Points on a hilly landscape, in no order, each with its height.
From any point a ball rolls to the lowest of the 4 points nearest to it. It stops when none of these is lower. Distance is the straight distance between rows; heights are no part of it.
K_89: [  2  -2  10   6   6  12  14   9  -5  17  -6  -5 -12  10]  (h 398)
K_240: [ -5  23  11  12   1  11 -19  -4 -11 -17  12 -14  11  -8]  (h 920)
K_892: [  7  10 -11 -13 -17 -26  -4  -2  15  -8  19  -9  25   6]  (h 741)
K_886: [  2 -14   0  -8   4   7  17   7   4  16 -19   7 -15   2]  (h 342)
K_495: [  4  28  -7  -7  -6 -12  -5  -6   4 -12  24 -18  28   8]  (h 834)
K_636: [  3  -6   6   0   3  10  14  11  -1  18 -13   0 -15   7]  (h 373)
K_328: [  4  14  -3  -2 -16 -21  -9  -4   5  -6  13 -11  18  -8]  (h 818)
K_736: [  5   1 -15 -15 -19 -27  -6  -4  18 -12  14  -2  24   1]  (h 691)
K_267: [ -3   5  22  16  15  31  -4   7 -11 -12   7  -2  -6  10]  (h 704)
K_84: [  4  -6 -18  -6  20   2  11  11   7  25 -31   7 -19  -5]  (h 259)
K_249: [ -8 -17 -27 -12 -17 -26  -8 -23   7 -19   5  15  22  -6]  (h 488)
K_193: [ -5   8  23  14   9  26  -8   2 -14 -12   9  -7  -3   4]  (h 739)
K_818: [  1  28  -1   6  -3  -5 -14  -6  -4 -13  18 -17  21  -4]  (h 877)
K_42: [-11 -22 -31  -9 -16 -25 -10 -29  -3 -17   5  16  17  -8]  (h 383)
K_55: [ -2 -10  -6  -9 -19 -21  -9 -13   6 -13  -1  10  11 -18]  (h 633)
K_579: [  0  15   1  19  46  21  -2  16  -5   7  -6   5 -13  17]  (h 533)
K_500: [  1  -9  16  -2 -17  -1   0   0  -2  -1  -4  -1  -7 -12]  (h 682)
K_712: [  5  -1 -12 -20 -22 -23   2  -2  24 -14  26  -8  24  15]  (h 766)
K_438: [ -4   3  19  11   0  17  -2   3 -16   0   6  -8  -5   3]  (h 182)
K_90: [ -1 -15  11  -8 -19  -3   1  -5   0  -3  -5   6  -7 -14]  (h 654)
K_334: [  3   3  -5   8  18   8  11  14  -1  25 -16  -4 -18   9]  (h 336)
K_299: [ -3   2  19  10  -7  11  -2   0 -14  -1   6 -10  -5  -3]  (h 480)
K_690: [  0   0  15   2 -16  -3  -6  -2  -7  -1   2  -7  -2 -15]  (h 748)
K_835: [  1  -9 -22 -17 -17 -28  -6 -13  18 -18   9   8  23  -1]  (h 607)
K_825: [  1 -18  -3 -12   2   6  19   1   4  13 -20  12 -15   3]  (h 367)
K_925: [  1  -7  16   4  -4  11  10   8  -8  10  -4  -6 -12   5]  (h 437)
K_157: [ -3 -10 -19 -11 -18 -24 -10 -17  11 -18   3  12  18 -12]  (h 548)
K_244: [ -3   4  19  13   7  23   2   4 -16   1   5  -6  -8   8]  (h 465)
K_360: [  6  18  -8 -12 -11 -15  -1  -5  10 -10  30 -17  28  13]  (h 801)
K_768: [  0  13  -1  19  37  20   2  13  -8  12  -5   2 -14  18]  (h 473)
K_840: [ -3 -11   4  -9 -21 -10  -5  -9   4  -9  -5   7   0 -20]  (h 703)
K_288: [  4   3 -15   8  24   1   5  15   2  30 -23  -2 -20  -3]  (h 356)
K_612: [  5  -1 -10   3  19   2  11  14   5  27 -22  -1 -18   0]  (h 307)
K_365: [  0  -9  16   0 -13   5   5   2  -5   5  -3  -2 -10  -5]  (h 563)
K_21: [ -6 -28   1 -15 -12   3  11 -14  -1  -3 -12  16 -10 -10]  (h 258)
K_852: [  3  15   7  19  45  27  -4  19   0  -1  -1  11 -12  18]  (h 630)
K_453: [  4  -9 -10  -8  11   4  17   7   6  23 -24   7 -16   3]  (h 305)
K_649: [  5  14  -7 -15 -17 -16   4  -4  14 -10  34 -17  26  16]  (h 813)
K_613: [  3  -1  -7  -7 -19 -25  -9  -8  11 -11   5   4  16 -15]  (h 702)
K_324: [-2  7 16 17 25 31  2 11 -9 -3  3  1 -9 19]  (h 515)
K_463: [ -8 -18 -21 -11 -17 -23 -10 -25   3 -17   2  18  16 -13]  (h 474)
K_434: [  3   5   1  -4 -20 -21 -10  -5   6  -7   5  -2  12 -16]  (h 760)
K_784: [  1   6   6  13  18  20   8  10 -11  12  -2  -3 -12  17]  (h 451)
K_259: [  0   9  20  18  27  35  -4  13  -5 -11   2   4  -8  17]  (h 144)
K_974: [  2   6 -15  13  31   2  -2  17  -5  31 -23  -4 -23 -10]  (h 508)
K_904: [ -8 -20   0 -11 -17 -10  -3 -17   0 -12  -6  16  -1 -21]  (h 591)
K_314: [  2  10  -7  16  33  11   3  14  -8  22  -9  -3 -16  12]  (h 399)
K_697: [ -3  13  15   9 -10   4 -10  -5 -13  -7   8 -13   5 -10]  (h 737)
K_810: [ -3 -23   7 -11 -11   5  13  -4   1   2 -13  13 -11  -6]  (h 357)

For each start below, name the point where the ball stops.
K_784 | K_84
K_495 | K_42
K_328 | K_42
K_690 | K_438
K_90 | K_21
K_360 | K_42

Call two points neighbours if one is among the 4 nearest of the other. Go from one point of each pair to the other, from neighbour to neighbour, staying as low as possible. Name the highest point that can't be avoided.
K_21 and K_84 | K_810
K_21 and K_42 | K_55
K_21 and K_259 | K_324
